Each row is a point on a tangle of strands that fork and nearly touch. The rows are in no order.
In the rows, zero is written as 128.
Points whose rows are less than 200 apart are linked; no others are.
Z43: [126  89 143  89 133 111 144 135 118 124 148  56 126 190 152 117 142 142
  87 102 140 146 127  95 134 114 119  69 142 159 108 118 140 174 138 164
 187 111 102  67  94  93 145  65 190  95 153 139 125 124 111 137  81 106]
Z493: [131 154 145 176 133 114 184 132  86 151 137 178 112 101 130 132 191 152
 152 141 159 129  94 116 101 134 119 121  88 105 135 153 101  98 133 171
  61 119 108 204 188 105 123 150 156 171  77 121 149 133 164 127 161 107]
Z459: [102 128 166 155 131 160 140 119  91 123 117 101 134 154 144  77 155 158
 105  76  98 160 139 145 112 190  68 100 115 156 114 147 100 175 169 148
 126 103 150 110 120 136 108 131 179 122 151 146 135 120 122 147  80 150]
Z824: [135 123 164 100 134 148 119  41 129 115 132  47 107 126 180 157  81 146
 129 123 100 109 139 120 102 100  86  99 164 123 126  97 175 132 109 154
 190 149 125  61 135 111 146  91 168 148 132  93  79 135 117 159 132 153]
Z178: [136 122  98 133 134 139 167 117 125 152 124 128  59 141 157 109  99 145
 137  59  84 136 114  92 115 189 120  47  71 163 102 179 141 126 109 153
 155 137 104 102 137 145 111 107 127 154 118 159 135 141 119 136  49 124]
Z193: [ 92 140 105  88  82 135 134 192 165 132 147 161 129 156  80 128 108  66
  80 146 148 156 182 143 103  97 153 143 158 128 143 107 108 148 114 146
 123 142 178  94 104  94 149 184 123 125 111 121 178 108  95  90  85 122]
Z733: [131  90 170 106 139  76 167 130 120 113 108 200 161 119 139 128 165 131
 179 162 150 127  66 115 116 119 163 120 127 123 131 114 172  82 166 183
 105  99 158 153 195  93 148 146  96 160 129 159 123 132 100 140 162 157]
Z729: [ 71 155  57 158  99 105 131 161 182 164 155 147 109 149  95 153 116  64
  93 138 165 157 166 147 128 107 122 169 149 140 120  85 102 125 107 108
  81 101 162 115  92 137 148 147 106 118 133 112 185  76 108  80 138 101]
Z888: [114 196  97 137 126 175 126 154 218 139 134 172 137 133  93 167 122 105
 141 146 165 175 150 139 123  65 135 208 140 113 133  96 138  80 107 150
  86 176 121 159  70 131 126 187  82 127 105  93 145 105 146 116 140 132]
Z388: [128 106 102  99 121 164 131 101 149 149 141  74  46 144 160 119  81 126
 125  83  68 169 150  94 128  93 105  73 157 139 120 134 150 102 145 178
 195 175  73  51 115 152 107  85 118 132 133 126  89 151 121 149  66 118]
Z381: [103 120  86 133 119 112 111  85  75 144 165  46  89 122  98 122 102 135
  92  97 120 123 127 116 175  77 116 162 179 124 159 108 108 130 123 103
 164 129 128  92 105 162 141  77 127 100 143 142  98 153 141 116 167  84]
Z871: [140 130 142 139 135 127 160 106 132 132  86 153 122 146 146 143 129  65
 156 124 106 152 146 172  75 170  85  85 128 160  79 134 107 146 143 140
 106 104 133 110 180 101 116 167 130 185 133 126 166  80 121 164 152 172]
Z968: [145 133 139 201 159 115  79  67  90 125 130  68 133 128 159 181  80 124
 152 123  76  72 117 134 135 138  87 130 104 113 107 116 116 145  75  54
 167  99  84 135 121 169 101  81 148 138 148 116  70 145 127 113 191 109]
Z576: [ 85 121  92 132  57 142 131 150 109 151 124  50  89 144 140 109  92 101
 118 171  57 160 175 159 112 102  72  82 185 117  90 115 118 102 121 153
 157 166 122  58 108 132 119 137 128  98 150 110 141  98 120 181  66 135]
Z881: [179  99 206 113 154  95 165 110 107 111 109 167 148 132 168 127 175 100
 164 136 151 127  95 112 111 134 134  93 111 118 156  99 180 121 150 147
 131 115 154 130 178  78 178 104 139 175 120 132 116 127  85 146 122 167]
Z211: [ 95 192 101 122 120 109 149 180 225 139 132 196 122 164 105 155 108  68
 132 161 198 189 151 131 137  91 154 178 137 143  93 100 132 104 117 118
  48 137 137 151  67 107 118 165  77 134 125 100 202  68 118 125 119 128]
Z138: [134 132 146 169 122 155 107  87 119 132  96 134 129 102  99 154  81  82
 186 127 104 105 122 162 120 116  89 143  85 102 148 107 140  98  65  94
 154 164 136 112 118 169 136 152 105 148  98 103 119 108 125 155 135 168]
Z938: [142 152  90 154 108 159  84 115 155 147 123 101 135  97 148 182  95 143
 135 136  94  72 131 133 116 163  95 171 155 141 112 131  90 118  83 130
  88 115  89 141 145 146 133 105 129 109 120 104 108 128 120 122 148 137]
Z841: [146 131 208 165 168 126 133  73  88 105 118 118 142 100 190 110 172 188
 175 129 114  84  82  97 103 166 119  70  82 100 136 132 167 141 142 109
 136 128  81 199 194 108 121 104 171 135 110 113  78 182 146 159 161 137]
Z977: [109 133 176 135 149 119 153 177 153 119 153 162 172 131 108 103 214 173
 130 160 182 171 117  99 147 128 176 127 134 108 149 156 141 132 193 121
 116 139 138 203  88 123 111 124 147 105 141 156 128 162 135 103 120 103]
Z761: [145  89 147 119 125 107 128 149  94 114 141 148 111 145 116 117 138  78
 122 100 161 149 109 144 175  88 117 124  91 110 158 109 131 152 126 132
 149 153 129 129 150 145 146 101 115 148 129 160  96  99 105 155 107 102]
Z553: [113 171 151 206 142 138 166 148 132 167 127 183 139 100 116 159 175 148
 166 175 139  87 125 115  96 160 121 135  85  91 123 153 109 101  97 107
  89  86 121 213 138 120 117 169 143 143  59  77 154 146 156 102 159 129]
Z352: [159 115 213 172 166 132 137 105  92 133 126 122 161  92 174 139 192 166
 156 165 127 117 121  90 111 144 114  86  89  70 119 125 153 126 116  82
 177 102 159 165 145  96 113 145 175 156 134  61 102 156 134 123 171 147]
Z488: [120 102 182  74 131 148 133 145 122 115 157 109 124 141 152 108 135 179
 106 109 144 146 118  83 131 132 157  91 129 157 151 123 153 143 146 186
 166 116 158  87 120  85 126 112 175 115 141 130  92 156  93  99 117 137]
Z148: [110 114 170 168 139 129  87  81  96 106 125  65 158 157 149 131 137 157
  96 118 109  94 136 114 112 148 109 100 107 141 127 108 127 180 106  60
 204 114 136 103 116 141 135 101 201 107 119 138 137 145 149 117 122 132]
Z797: [125 203  99 171 153 140 115 140 172 151 145 123 142 127  98 141 146 180
 113 123 148 168 141 123 153 139 140 195 158 123 112 163 116 112 132  82
  98 154 137 182  48 163  80 141  90 115 155  97 123 125 153 120 169 106]
Z3: [114 105 114 101 104  93  97 135 122 110  97 123 170 145 146 130  95  70
 136 164  98 111 153 203 113 100  91 151 150 116  96  82 145 140 118 150
 137 116 143  74 160 118 145 155 106 114 158 106 157  51 106 183 131 151]
Z358: [110 134  69 157  77  98 137 125  97 169 138  91  97 130 128 131  82  59
 143 157  92 132 158 188 117  94  54 140 157 109  85  89 102 101 120 144
 109 104 132  67 132 132 132 120 124 120 143 102 171  57 121 165 125 130]
Z814: [165 122 135 132 127 109 133 107  72 132 130  96 110 140 160 111 123 146
 130  74 108  71  89 114 159 186 126 110  93 133 138 133 139 136 118 148
 118 105 119 124 148 147 194  60 128 117 111 160  87 117 105 159  84 136]
Z214: [118 189 104 189 122 123 147 110 157 168 115 162 123 100 110 161 117 138
 147 157 146 110 122 147 114 167 106 183 110 108 112 130  83  59  78 108
  57  97 127 185 121 145 112 171 106 152  75  57 148 104 143 103 199 127]
Z589: [156  85 129 150 131  54 139 108 132 129 111 173 156  85 146 147 166 112
 178 175 134  88  74 120 116 135 165 135 112 116 131 107 154  84 155 147
  83  87  90 192 185 135 149  92 127 163 129 163 137 148 142 113 175 116]
Z794: [128 132 142 131 121 149 134 158 170 109  75 212 159 137 112 102 158 111
 201 185 169  92  93 169 111 164 159 168 113 121 130 130 129 113 145 106
  94 135 155 190 172 127 106 148  94 148 110 141 154  84 134 144 151 133]
Z268: [131 138 143 162 172  84 143 140 114 147 157 122 178 102 122 113 221 193
 126 148 154 118 113  82 138 136 160 143 127  99 126 176 151 124 174  76
 120 102 103 207  80 120 121 101 125  75 150 111 124 178 162 135 132  95]
Z199: [132 120 105 102  92 123 147 123  83 124 138  99 119 129 143  94 127 159
 110  92 105  95  76 132 155 179 141 153 143 150 122 133 114 146 140 212
  75 105 137 129 167 132 189  88 128  93 134 183 112 120 117 142  92 143]
Z24: [139  87 115 117 155  67 147  94  76 137 157  51  82 119 144 107 144 183
  88 110 156 140  95  74 184  95 147 118 126 126 147 122 141 125 123  90
 167 108 100 130 110 130 149  82 116 108 139 141  91 175 133 142 178  65]
Z747: [125 169 101 116 139 184 127  77 161 158 111  97 104 112 127 151  70 144
 146 157 106 154 160 142 131  68  82 123 181 127 100 132 112  78 121  66
 138 176 110  67  62 153  81 164  89 127 111  82 128 110 174 142 138 178]
Z549: [131 151 133 101 121 151 106 165 121 145 139 173 127 116 114 125 157 158
 112 169 199 107 138 127 124  99 124 164 115  96 151 107  91  98  98 113
 101 130 164 162 152  81 136 153 135 144  93  82 125 117 133 125 154 105]
Z920: [ 87 152  79 173 105 143 124 160 173 166 126 146 127 148 116 158 125 113
  72 135 141 123 189 144  95 157 156 140 141 154 104 126  74 164  95  58
 114  62 143 120 100 138 130 145 145 123 112  91 191  99 132  68 135 118]
Z608: [115  87  97  93  74 145 112 158 111  87 149 113 133 144 103  76  90 101
  89 124  98 120 134 160 143 123 173 143 138 137 145 131 141 169 155 168
 141 135 119 101 149 152 120 135 139  91 164 170 157 124 126 132  90 113]
Z674: [150  80 155 106 126  81 119 141 150 117 109 155 154 100 160 131 156 133
 175 181 193  91  97 114 118  88 178 110 128  89 164 110 177  99 155 114
 124 136  73 195 162  93 163  71 146 128 116 137 104 166 143 145 154 107]
Z623: [146 140 197 169 165 147 156 106 116 132 109 138 157  80 133 117 208 152
 176 160 127 150 117 104 120 158 100 119  95  67 132 150 137 106 122 104
 147 140 188 188 117  88 113 208 119 143 132  65  99 152 134 159 145 167]
Z95: [160 135 152  89 124 149 141 177 119 128 135 175 110 115 128  95 140 173
 162 135 154 119  61 105 172 146 158 114  95 125 146 174 141  93 128 153
 106 146 171 174 146 120 145 139  83 115 122 137  83 117 128 147 110 150]
Z285: [142 143 169 124 143 140 118 112 113 125 108 121 123 128 124 144 114  95
 155 149 167 137 128 130 133  72  76 103 110 132 123 104 133 136  93  79
 154 163 149 109 120 110 129 141 151 150 112  81 163  80 152 165 113 158]
Z391: [153 133 159 108 126 162 154 108  74 128 142 131  70 146 170  79 103 164
 140  44 105 118  84  86 128 172 135  62  60 135 119 131 164 151 118 180
 150 138 135 132 165 137 132  87 152 147 112 152  87 115 123 150  51 138]
Z896: [120 166 108 174 141 129  82 128 158 134 132 115 167 128 119 176 140 158
 140 133 149 134 112 141 135 105 107 179 160 146 101 116  98 137 122  46
 120 127 112 163  72 152 102 119 119  96 160  85 131  92 168 127 196 112]
Z663: [102 138 118 172 159 120 120 146 115 148 164 159 112 111 123 129 175 161
 104 121 112  89 141 122 140 196 128 141 100 136 116 161  75 156 122 111
  88  47 121 178 182 139  95 145 131 154 103 154  97 154 109  70 160  78]
Z485: [ 96 152 124 148 110 151  88 166 163 101 133 130 160 155 116 123 139 144
 137 162 164 140 118 172 139 106 107 163 163 159 106 118 105 174 142  98
 121 128 130 158 106 133 107 142 132  97 168 123 182  78 155 125 155 102]
Z346: [ 92 119 116  37 115  91 120 169 142 119 140 177 158 144  95 112  99  67
  97 135 154 155 156 153 126  44 179 155 139 116 167 120 145 132 153 162
 137 180 131  96 143  98 133 186  93 129 110 135 150 148 102 118  87 121]
Z61: [105 155 130 122 143  96 159 168 194 121 160 157 151 160 116 128 174 132
 116 137 170 167 115 120 141 122 157 136 162 156 145 169 134 124 160 179
  64 150 127 184  82 121 133 120 117 113 145 169 142 128 107 107 112  93]
Z676: [116  94  71 172 121 108 116 100 115 143 122  90 111 132 115 136  94  69
 113  82  66 121 172 159 138 147 125 114 134 137 129 130 122 121 121 101
 155 120 106  85  98 197 126  94 108 134 156 161 138 144  90 125  98 117]
Z361: [140 180 182 185 181 166 170 113  93 142  91 145 132 109 126 116 164 153
 174 118 126 158 129 109 117 168  83 110  83 124 118 182 118 118 121  99
 103 135 158 159  89 122 107 183 109 158 107 100 128 133 149 157 122 189]
Z923: [122 144  97 189 154 152 108  98 115 173 127  94 105  80 138 169  90 157
 123  95  59  81 164  92 125 174 121 145 122 140 138 156 105  94  81 151
 109 118 114 108 128 149 117 116 135 145  92 115  87 197 104  82 123 143]
Z726: [117 116 115 143 123 140 157 105 136 159  86 116  90 123 185 129 102 101
 116 100  57 178 180 165  83 176  64  66 161 162  62 144 109 121 152 148
 122 116 125  70 111 123  88 135 121 162 155 138 160 102 126 150  95 174]
Z237: [134 112 106  57  84 122 114 112 138  99 122 131 122  88 139 116  84 138
 123 139 135  90  92 110 114 105 188 149 169 133 179 128 154 112 145 191
  93 175  77 140 176 103 173 108 117 102 101 161 111 188 157 147 119 114]
Z28: [167  80 116 121 162  52 136 126 122  97 138 146 117 163 102 110 189  88
 108 116 153 147 122 152 171 132 133 101  97 139 148 112 119 143 169 111
 122  88 128 115 116 159 155 112 101 140 144 206 104  96  93 122 114 108]
Z883: [147 153 165 115 132 197 102 105 149 101  96 102 174  94 109 152 109 167
 164 167 120  95 121 134 119 110 124 133 154 104 137 128 165 115 100  73
 162 187 145 115  98 129 124 169 144  93 130  68 105 127 167 125 187 185]
Z238: [109 121 106 175 145 133 129 161 104 128 159 148 104 167  99 112 158 133
  76  92 101 107 162 135 157 201 118 108  78 137 111 168  95 190 130 116
 123  38 117 125 149 169 111 116 152 129 137 175 130 115 103  53 111  88]
Z769: [149  96 152  88 118 121 155 133  85  77 119 137 146 168 141  67 197 156
 123 120 127 117  66 131 144 153 155 118 106 125 131  97 131 181 188 186
  94  93 131 142 176 112 166  87 159 104 138 224 109 100 119 124 100 146]
Z929: [123 102 192 164 137 124 109  90  68  85 109  91 159 158 135  84 175 150
 127 131 131 125  92 158 146 146  82 113  89 133 141  97 117 194 154  95
 156 113 140 128 149 138 128 123 177 114 142 170 129 108 136 151 126 139]
Z628: [142 128 136 159 133 157  88 102 140 108 107 120 165  75 107 148  95 131
 180 137 104  95 102 148 139 119 139 167 121 100 160 145 154  93 107 109
 149 166 120 134  99 163 109 153  88 112 139  98  97 149 139 144 189 137]
Z458: [121 149 119  76 112 157  89 168 134 111 156 167 157 115  97 141 134 140
 119 173 185 137 145 121 117  21 164 174 137  78 169  95 109  98 114 130
 141 188 145 155 128  77 139 164 138 114 105  92 105 158 155  92 165 109]
Z398: [120 100 187 120 150 172 132 156 113 123 115 156 131 135 100 139 137 117
 121 136 159 160 164 103  98  81 124 107 125 118 105 113 147 162 113 101
 198 133 190  98 101 105  99 155 184 168 134  90 158 103 146  99 131 141]
Z586: [117 150 146  69 136 156 133 184 160  98 138 196 132 151 107  86 124 129
 118 155 173 170 131 147 148 137 183 156 137 139 126 159 132 137 162 135
 114 141 208 139 122 102  86 199  81 144 140 151 140  99 121 125 123 133]
Z173: [103 120 142 124 126 126 135  85 137 147 136  57  82 157 175 155  80 111
 132 122 101 172 149 101 100  62  78  60 167 133 117  97 144 125 114 125
 231 160 115  48  96 120 110  97 151 156 131 101  97 132 130 154  92 108]
Z318: [180 167  85  98  78 157 115 117 163 116 142  94 110 104 100 135  60 130
 121 126 108 100 118 105 145 131 172 176 160 126 194 149 137 120 123 135
 127 167  67 120 127 126 157 114 114  73 101 116 108 211 165 112 142 138]
Z300: [149  94  83 168 155  52 103 102 129 168 127  89 124 107 110 185 123 123
 110 129 126  90 122  89 159 145 143 167 122 140 134  78 122 119  80  36
 133  59  95 126  90 156 169  59 130  98 122 102 132 160 126  74 182 101]
Z508: [157 118 158 202 176  89 119  57  85 119 137  55 115 167 180 156  90 136
 133  87  68 129 130 115 117 165  81  85  94 143 110 123 126 161 116  97
 193  72  76 114 112 142 118  73 164 151 153 162  68 170  94 110 167 100]
Z634: [117 158 175 110 132 215 120 159 135  99 121 145 146 123  98 123 146 149
 160 173 161 179 113 116 135  30  96 141 132  96 145 112 121 124 107 135
 168 209 150 162 102  79 121 188 143 109 129 101 118 121 184 128 138 123]
Z979: [160 135 157 184 168 102 161 124  98 165 147 118 114 124 122 180 160 128
 139  92 132 143 132  98 125 134  98 104  99 117 141 163 126 103 124 130
 134 114 121 118  96 131 150  80 140 145 105  78 119 142 115 123 139 132]
Z906: [116 140  99 112 116 103 173 128 122 132 111 184  90 135 122 113 131  90
 124 121 126 123 116 158 110 160 123 134 113 144  91 155 101 112 136 172
  75  88 162 138 180 132 129 172  92 190 124 171 167  72 120 128 144 126]
Z7: [137 123 138 178 153  95 135 149 134 108 127 152 154 168  85 136 186 104
 118 120 130 141 135 144 140 166 122 118  98 151 127 147 107 148 152 102
 112  74 154 130  82 159 143 113 125 139 157 180 142 109  87  86 118 120]
Z11: [108 146  96  77 105 146 139 154 136 118 149 150 103 137 115  90 113 113
  93  62  94 159 142 155 137 171 130 133 152 148 121 154 115 125 147 205
  79 165 198 120 121 162 119 176  68 131 142 171  93 106 110 144  69 143]
Z330: [ 96 124  81 107 132 101 144 129 109 157 177  89 104 140  84 117 123 132
  65  97 148 170 158 116 157 103 150 119 163 149 148 131 112 125 125 118
 142 133 163  65  96 144 138 113 125 104 138 140 143 147 108  80 126  89]
Z153: [146 176 123 110 126 198 146 110 185 132  98 135 129  94 126 155  88 170
 156 172 123 158 153 131 111 106 152 152 151 122  98 146 150  98 101  97
 121 152 134  92  91 133  74 192  88 128 121  67 142 116 148 125 180 197]
Z73: [145 112  82  68  99  94  90 144 202 114 100 131 173 129 131 149  83  67
 116 125 108 116 133 144 111 134 179 159 181 155 149 119 155 132 148 136
 117 154 101  94 127 131 156 143  67  99 144 114 135 141 108 157 108 163]
Z176: [161  84 135  90 115  57 160  99 100  76 104 125 144 163 146  90 163 120
 154 153 133 121  65 149 131 124 129 111 119 142 103  90 149 157 176 176
  95 104 101 111 187 100 180 100 134 125 142 212 155  99 136 163 106 131]
Z741: [146 140  89 176 127  95 131  81 120 139 105 110 130  99 132 164  84 118
 174 123  79  72  97 153 118 168  91 163 132 145 102 133 100 107 105 121
  71  90  69 142 138 172 128  81 125 124 133 136 164 109 136 127 160 139]
Z581: [151 149 103 135 128 122  94 134 116 134 137 113 128  92 111 125  94 165
 121 110 131  63 108  95 163 157 170 163 129 113 174 160 138 106 122  87
 120 149  82 174 124 148 162  76 126  83 106 127  87 201 151 113 138  98]
Z665: [142 132  70 162 166  94  88  95 116 165 112  77 114  95 112 156  86 142
 110 105  91  53 132  81 141 160 145 168 127 131 145 129 125 119  82  47
 117  95  33 161  98 163 147  57 120 110 120 115 104 215 114 103 154  94]
Z315: [ 82 119 113 123 141 117 142 153 133 141 151  80 134 174 114 142 155 143
  79 110 140 176 163 113 124 103  84 102 178 166 112 131 101 149 139 151
 149 128 142  65  67 109 139  90 171 105 157 137 157 122 120 104  89  96]
Z933: [127 143 179 144 119 190 125 157 132 114  89 200 128 141 114  95 156 120
 172 146 137  85 116 147  97 180 127 130  96 117 137 139 123 148 120 113
 123 117 168 174 184 112 131 146 149 156  88 143 136 100 111 138  93 162]
Z92: [146  93 154 136 138  79 128 119  96 138 152  74 131 118 140 147 156 157
 113 132 159 143 109  79 158  76 158 108 107  86 150 121 144 110 108  84
 217 140 160 143  95 112 154 120 129 131 148  93  79 174 144 153 179  79]
Z395: [155  91 107 144  99  82  86 119 131  89 111 109 164 150 160 154 126  64
 143 157  76 100 144 200 106 145  85 115 116 117  91  61 126 171 118 112
 157  71 107  90 175 133 141 130 134 121 172 150 136  56 103 174 149 127]
Z629: [105 184 159 103 127 196 110 154 157  66 125 137 176 139 113 100 129 165
 158 181 177 155 103 153 156  79 130 172 164 119 127 126 137 140 149 149
 125 208 144 163 111  83 101 161 143  88 153 118 157 104 162 133 131 129]
Z711: [129 168  95 127 152 113 134 146 199 143 136 138 118 140 117 148 125 142
 100 123 155 159 129 110 154 155 150 149 162 168 118 184 113 102 129 115
  64 148 115 165  79 144 100 134  74 110 141 138 157 131 119 126 125 121]
Z745: [110 114 161  69 140 125 160 160  85 102 132 148 117 157 128  71 114 139
 123 134 174 184 104 144 179  97 128 122 113 154  96 129 111 157 159 164
 115 115 182 105 132  82  99 160 103 140 155 171 150  74 116 148 102 136]
Z232: [108 134  35 121  70 137 146 148 133 137 114 135  94 134 122 109 111  80
 108 108  77 105 169 178 103 192 122 135 143 133  63 156  86 112 120 153
  89 108 140 134 154 164 116 152 100 131 146 152 177  80 137 153  97 123]
Z570: [164 156 161  94 142 164 136 131 115 127 114 129 110 112 153 119 103 170
 173 154 171 120  83 116 160 107 102  96 100 130 111 157 144 108 108 122
 129 165 127 138 153  88 130 133 119 114 109  97 128  98 149 168 119 177]
Z165: [ 95 164  74 137 103 178  99 150 186 148 127 118 140 150 102 178 106 110
  81 118 120 149 189 124 100 121 148 132 173 145 125 123  80 146  98  58
 153 146 132  88  85 143 123 156 146 106 112  72 150 119 162  83 127 141]
Z406: [ 92 154  89  66 104 123 186 138 143 137 131 184  82 149 132  93 144 130
 115 102 132 139  97 120 110 172 150 120 129 162  81 163 105 110 132 222
  48 134 192 128 161 119 154 169  94 166 112 178 155  93 127 122  75 126]
Z811: [157 117 107 121 147  82 111 146 117 148 147 107 150  76 127 137 168 182
 112 153 143  76 118  80 157 143 181 175 141  85 169 144 148 117 144  87
 107  75  86 198 107 124 159  68 133  80 135 121 100 198 156 108 169  92]
Z582: [140 150 110  93  47 194 101 154 139  93 138 119 140 140 114  87  74 112
  92 128  79 139 142 165 115 143 145 139 164 118 156 135 130 145 132 169
 161 174 154  82 149 120 116 185 139  85 138 124 128 142 129 130  82 160]
Z955: [126 157 126  64 132 179 141 151 137 106 108 193 127 124  94  95 105 109
 139 111 128 156 143 165 123 111 131 177 132 123 132 150 149 121 148 205
 105 173 184 132 142 129 105 198  71 152 121 140 129  86 128 153  95 172]
Z875: [124  74  87 141 127  65  99 136 173 131 145 125 137 129 102 176 128  92
 108 147 129 126 139 120 143 103 183 140 131 160 143  78 153 136 114  75
 142  58 106 100  94 156 159 105 123 104 159 143 154 136 108  73 164 111]
Z418: [116  89 156  80 128 130  88 163 126 101 135 176 177 119 134 113 172 128
 139 169 190 121 132 145 125  40 186 142 141  82 160  85 137 124 177 125
 128 152 121 172 163  89 133 103 155 124 137 147 101 160 133 115 172 102]
Z699: [109 103 100  93 117 141 138 135 166 142 136 115  91 148 130 115 109  96
 113  81 110 165 153 109 130 127 112  63 124 170 106 156 137 128 144 174
 139 175  91 101 123 142 104 119 124 133 139 157 136 143 121 153  45 121]
Z641: [132 149 124 133 138 103 155 139  82 160 168 147  94  99 128 116 175 171
 102 116 186 133 119 104 141 107 100 132  97 109 146 129  64  93 123 151
  70 117 120 175 183 101 132 119 138 129  73 103 118 143 140 119 154  71]
Z152: [136 106 107 182 178  98 142 106  97 163 129  96  98 131 136 149 128 127
 107  65 102 142 163 101 130 155  94  86 115 141 116 142 116 131 120  90
 179  99 105  72  84 172 109  69 132 146 137 125 110 155  99  91 142 107]
Z313: [ 94 104 140 127  95 162 141 121 102 148  97  62 106 139 165  81 116 126
 102 110  52 179 185 155 102 184  56  63 152 134  75 107 112 142 154 159
 154 140 158  57  95 126 100 140 162 122 155 134 130 113 121 179  62 155]
Z670: [139 120  73 101  91 158  97 140 183 138 115 149 147 122 112 171  65  73
 103 122 122 137 184 142 113  91 184 156 172 124 131 118 143 124 134  86
 136 151  95  80 117 159  96 157  94 115 135  90 156 126 145 113 128 159]
Z963: [165  89 128  86 129 124 141 165 107 127 161 160  96 101 113 109 133 129
 107  81 159 127 105  98 200 116 166 116  94  93 166 159 146 104 144 165
 110 160 145 167 132 154 145  97  92 129 138 151  56 141 128 131 109 102]
Z350: [135 117 118  92 119  97  94 127 199 114  83 162 175 130 127 118 119  93
 152 168 162 105 114 154 111 129 166 168 154 156 144 114 128 109 153 101
 100 150 122 144 143 115 143 138  84 118 114 131 169 114 119 156 124 156]
Z17: [ 78 124 142  59 129 120  93 162 136  89 107 186 175 137 108 114  94  88
 144 171 169 150 143 169 121  22 137 180 139 114 139  99 145 156 148 136
 157 192 145 118 142  76 104 204  78 134 138 103 149 104 124 135 120 136]
Z787: [168 117 105 124 150  73 129  80 104 131 108 127 134 101 128 106 151 148
 140 120 116  73 109 141 106 165 147 153 129 153 104 129 130 133 148 131
  66  76  94 138 158 150 130  96 137 151 123 166 176 137 150 134 152 133]
Z423: [139  85  63 122  87  94 105 124 132 132 143 115 108 134 121 128  80  65
 100 122  92  85 169 144 127 124 157 117 114 119 124 100 149 136  97 132
 142 117  97  94 159 168 136 113 133 121 125 144 178 129 107 139  86 113]
Z915: [103 118 154  96 136 203 129 152 162 127 111 150  98 136 121 105 112 112
 101 111 134 193 181 122 115 108 106  87 119 155 111 138 124 150 144 131
 173 172 147  92 108 117  74 181 141 156 125 123 146 130 137 124  76 147]
Z436: [159 106 172 147 157  94 154  83  89 118 148 110 119 122 184 131 153 150
 145  94 124 130  96  97 106 137 114  70  84 127 136 120 149 158 143 143
 142 115  50 163 190 126 111  71 180 155 103 148 110 169 145 143 157  89]
Z390: [131 113 174 117 131 147  92 124 136 102 134  92 183 140 135 150 138 157
 101 131 117 110 134  93 104 149 169 122 161 138 159 116 154 164 142 120
 188 115 149  98 119 118 147 106 196 108 137 128 122 184 119  80 138 149]
Z9: [110 127 174 140  87 208  97 130 113  90 131 130 129 126 126  98 105 135
 126 153 116 101 128 146 114 149 126 124 112 114 159 126 144 168  89 127
 169 143 164 120 171 132 112 170 176 123 107 132 129 123 129 129 106 147]
Z755: [117 134 152 185 145 145 107 106  85 146 129 133 144  79 139 136 135 174
 140 110  84  93 128 114 135 192 123 135  86 126 155 149 103 119  95 142
 117  96 143 161 150 136 108 155 135 163 100 135  66 191 112  92 151 124]
Z723: [150 109 139 157 134  94 183 111  93 152 161 121  87 116 150 162 132 105
 150  80 124 132 114  99 113 119 111  81  91 126 143 130 135 110 121 194
 123 129  70 116 155 126 146  63 158 184  92 125 121 141 120 123 132  83]
Z377: [126  97 166  89 135 147 121 107 112 111 125 118 137 117 145 141 107 130
 128 115 114 136 124 137 118  89 113 142 163 129 137 123 162 115 141 202
 152 135 152  83 144 122 136 127 121 140 151 113  99 132  99 144 136 171]

Follow the links from the first point to the second, and from the first to the third. Name the last point that the two ways share.
Z11; Z330; Z285 => Z488
Z152; Z346; Z888 => Z729
Z459; Z176; Z674 => Z699
Z458; Z377; Z814 => Z699
Z176; Z92; Z955 => Z488
Z214; Z318; Z398 => Z458
Z676; Z346; Z888 => Z729

A fork is a point with three links. Follow the links from the first point to the second and name the forks in between, in order.
Z488; Z418 => Z699, Z285, Z589
Z95; Z232 => Z285, Z699, Z488, Z313, Z906
Z61; Z570 => Z458, Z589
Z824; Z938 => Z699, Z285
Z315; Z915 => Z488, Z699
Z381; Z586 => Z488, Z313, Z906
Z346; Z968 => Z729, Z152

A fork is a point with three links, a tip a point with one. Leave the first point through the second and follow the links. Name the first fork or tip that comes.
Z7; Z238 => Z589
Z670; Z73 => Z152
Z634; Z629 => Z581
Z741; Z938 => Z285
Z811; Z268 => Z458
Z608; Z582 => Z729
